Each scene shows the same named points in several views. A view is turned or mirrored, and shifted as a whole, has a little noise and may leave points out.

Scene 1
View 1
j_870: -14; 8; 10; 4; -12; 0; -3; -20; 4; 16; 6; 7; 0; 2; -8; 5; -4; 25; 1; 16; -12; -4
j_97: -7; -11; 15; -2; -7; -11; -14; -8; 9; 23; 8; 12; -6; -13; -16; 14; -6; 0; 16; 15; -11; -38
j_665: -17; 30; 11; -3; 2; 27; 7; -17; -20; -17; -28; 12; 13; 25; 8; -11; 19; 24; -15; -28; 18; 19
j_79: -5; 1; 14; 3; -17; -7; -20; -31; 15; 17; 22; 11; -1; -16; -11; 11; -11; 17; -4; 24; -22; -11
j_528: -5; 10; 14; 2; -12; 4; -20; -33; 8; 2; 11; 14; 4; -8; -2; 4; -1; 17; -12; 8; -12; -2
j_546: -8; 7; 18; -4; 0; 9; -10; -13; -5; -4; -10; 16; 4; 3; -4; 4; 9; 0; -2; -13; 8; -15
j_274: -5; 3; 17; -2; -4; 1; -17; -20; 4; 4; 3; 15; 0; -4; -7; 6; 1; 3; -1; 2; -3; -18
j_891: 2; -8; 21; -7; -3; -2; -32; -18; 9; -1; 6; 22; 0; -18; -9; 12; 3; -14; -1; -3; -2; -34
j_279: -4; 11; 21; -8; 3; 18; -18; -15; -10; -22; -18; 22; 9; 4; 1; 0; 17; -7; -12; -29; 19; -11
j_849: -14; -12; 15; -6; 4; -4; 4; 13; -5; 20; -14; 9; -5; 6; -16; 11; 3; -5; 26; -4; 3; -45
j_656: 8; 5; 24; -3; -6; 9; -45; -40; 10; -19; 10; 28; 7; -21; -2; 4; 7; -7; -23; -7; 0; -11
j_112: -10; 12; 12; 1; -8; 8; -8; -24; 0; 0; -1; 12; 5; 3; -4; 1; 3; 18; -9; 0; -2; 0
View 2
j_849: -11; -3; -4; -24; 17; 4; 22; -12; 6; 12; -15; 8; 31; -4; -5; 35; -3; 12; -23; -20; -14; -5
j_891: -22; -2; -12; -5; 23; -14; 1; -13; 0; 24; -10; -5; 7; 3; 28; 0; -22; 1; -28; -29; -4; -1
j_97: -17; -10; -10; -12; 22; -17; 22; -8; 20; 29; -14; -5; 20; 0; 1; 11; -10; 2; -38; -34; -18; -2
j_279: -17; 13; -19; 6; 14; 13; -14; -16; -23; -1; 1; -1; 7; 9; 23; 4; -30; 0; 11; -5; -1; 1
j_112: -18; -2; -26; 11; 15; -8; 6; -6; 8; 17; -1; -12; 11; 12; -7; -7; -28; -8; -9; -20; -17; 4
j_528: -18; -3; -29; 16; 16; -13; 4; -4; 10; 22; -1; -16; 5; 12; -4; -16; -33; -12; -14; -24; -17; 5
j_656: -25; 4; -24; 15; 22; -17; -14; -12; -8; 24; -1; -15; -7; 11; 37; -22; -38; -11; -15; -25; 0; 5
j_274: -18; -2; -20; 2; 16; -8; 9; -10; 7; 19; -6; -8; 12; 7; 4; 0; -23; -4; -17; -23; -13; 2
j_665: -6; 15; -32; 23; 4; 27; -7; -10; -19; -13; 12; -3; 13; 16; -19; 3; -38; -7; 36; 9; -13; 5
j_870: -13; -6; -27; 10; 14; -9; 18; -2; 19; 20; -2; -14; 16; 12; -24; -3; -24; -9; -14; -21; -25; 3
j_79: -19; -13; -24; 4; 20; -28; 21; -2; 32; 36; -7; -18; 11; 10; -11; -13; -22; -11; -38; -39; -25; 4
View 3
j_79: -23; -3; -4; -15; -11; 8; 5; 18; -18; -7; 30; -1; 40; 16; -22; -15; -3; 3; 2; 13; 9; -20
j_274: -11; 3; -9; -15; 7; -6; 2; 9; -9; -1; 15; -2; 5; 13; -14; -14; -2; 4; -8; 2; 7; -2
j_849: -17; 11; 1; -11; 6; -9; -4; 8; -8; -1; 32; 13; -21; -33; -2; -24; -8; 11; -4; -7; 23; 0
j_279: 4; 7; -19; -17; 30; -21; 0; -7; 1; 7; -6; -8; -27; 23; -9; -8; 3; 3; -18; -13; 0; 19
j_112: -10; -2; -15; -12; 7; -6; 0; 7; -8; -1; 10; -1; 17; 22; -16; -15; -5; 12; -7; 1; 6; 7
j_891: -9; 15; -1; -21; 10; -8; 8; 7; -13; 1; 20; -12; -11; 13; -17; -8; 7; -13; -8; 4; 4; -19
j_656: 0; 7; -12; -27; 16; -10; 11; 1; -12; 3; 1; -24; -1; 48; -24; -1; 11; -15; -11; 4; -9; -13
j_870: -17; -7; -14; -11; 0; 0; -3; 11; -10; -4; 18; 7; 31; 13; -16; -20; -10; 19; -2; 3; 12; 9
j_546: -4; 4; -15; -14; 19; -13; -1; 1; -3; 1; 7; -2; -12; 11; -10; -14; 0; 8; -13; -8; 6; 11
j_97: -22; 9; 2; -16; -5; 0; 4; 15; -17; -4; 36; 3; 9; -10; -14; -19; -3; 0; -1; 8; 16; -19
j_665: 6; -11; -38; -6; 33; -20; -12; -10; 10; 6; -19; 7; -8; 28; -5; -15; -8; 33; -16; -19; 3; 52
j_528: -9; -4; -15; -15; 6; -1; 3; 8; -12; -1; 10; -7; 25; 32; -18; -12; -1; 6; -6; 5; 3; 1
View 4
j_528: 6; 8; -23; 2; 21; -5; 6; 14; -1; -7; 34; 20; 0; -2; 25; -3; 16; 18; -16; 0; -9; 1
j_79: -5; 30; -39; 1; 22; 16; -1; 0; -11; -9; 40; 11; -17; 7; 23; -18; 4; 21; -17; 2; -3; -7
j_279: 31; -12; 1; 9; -4; -26; 6; 22; 9; -1; 2; 16; 25; -15; 31; 13; 15; 2; 1; -11; -21; -4
j_546: 24; 1; -12; 5; 0; -12; 3; 17; -2; 2; 6; 15; 14; -14; 28; 5; 7; 5; -1; -13; -13; -3
j_274: 14; 13; -19; 4; 9; -3; 1; 9; -4; -3; 18; 11; 3; -3; 27; -5; 7; 10; -8; -6; -11; -6
j_656: 15; 6; -4; 19; 10; -23; 4; 6; 22; -15; 26; 11; 9; 10; 31; 2; 31; 16; -17; 11; -30; -10
j_112: 10; 6; -21; 0; 14; -2; 5; 14; -5; -4; 25; 19; 3; -6; 24; -1; 11; 14; -10; -8; -8; 0
j_891: 17; 23; -13; 19; -2; -10; -3; -4; 12; -10; 16; 1; 1; 10; 34; -11; 16; 9; -11; 4; -26; -20
j_870: 5; 11; -32; -7; 20; 9; 4; 15; -18; 0; 30; 22; -5; -10; 20; -6; 1; 16; -11; -10; 1; 4
j_97: 15; 30; -31; 2; 0; 11; -6; 0; -16; 1; 10; 0; -7; -5; 27; -16; -7; 5; -3; -12; -6; -14
View 5
j_656: -6; 11; -12; -30; -10; -24; 22; -4; -8; -16; -2; 18; 6; 13; -22; 9; -4; 5; -20; 17; -25; 0
j_849: 32; -10; 0; 2; -4; 19; -18; 18; -6; -5; -9; -21; 1; 29; 0; 1; 26; -14; 30; 9; -8; 7
j_274: 8; 2; -4; -16; -9; -7; 6; 1; -12; -13; 0; 7; 4; 21; -7; -2; 3; 3; 1; 13; -21; 3
j_870: 10; -1; 4; 0; -13; 1; -3; 9; -35; -18; 7; 0; -1; 22; 9; -19; 7; 10; 18; 8; -31; 5
j_97: 19; 5; -1; -8; -3; 1; -10; 21; -26; -19; -9; -22; 0; 21; -14; 5; 30; -7; 14; 9; -21; 8
j_79: 3; 12; 3; -6; -9; -11; -3; 19; -52; -31; -1; -13; -2; 17; -10; -10; 24; 10; 7; 8; -38; 9
j_665: 12; -22; -2; -4; -20; 8; 12; -19; 14; 8; 15; 40; 8; 27; 36; -26; -34; 11; 19; 17; -10; -4
j_528: 0; 5; -2; -12; -12; -12; 8; 4; -30; -19; 5; 9; 1; 19; -1; -11; 1; 12; 2; 11; -32; 3
j_112: 6; 0; -1; -8; -11; -5; 4; 4; -21; -13; 4; 8; 1; 20; 3; -12; 2; 7; 10; 11; -26; 3
j_546: 16; -8; -7; -11; -10; 2; 5; -3; 5; -3; -1; 10; 5; 23; 3; -4; -3; -2; 10; 15; -12; 1
j_891: 10; 7; -9; -22; -4; -10; 6; 8; -5; -12; -9; -4; 4; 18; -24; 15; 15; -5; -5; 15; -17; 3

Which points are out of place in each view (at most two, in the order of its rows)? Write - if all are in place.
view 1 => j_79, j_112
view 2 => -
view 3 => -
view 4 => j_891, j_97
view 5 => j_849, j_274
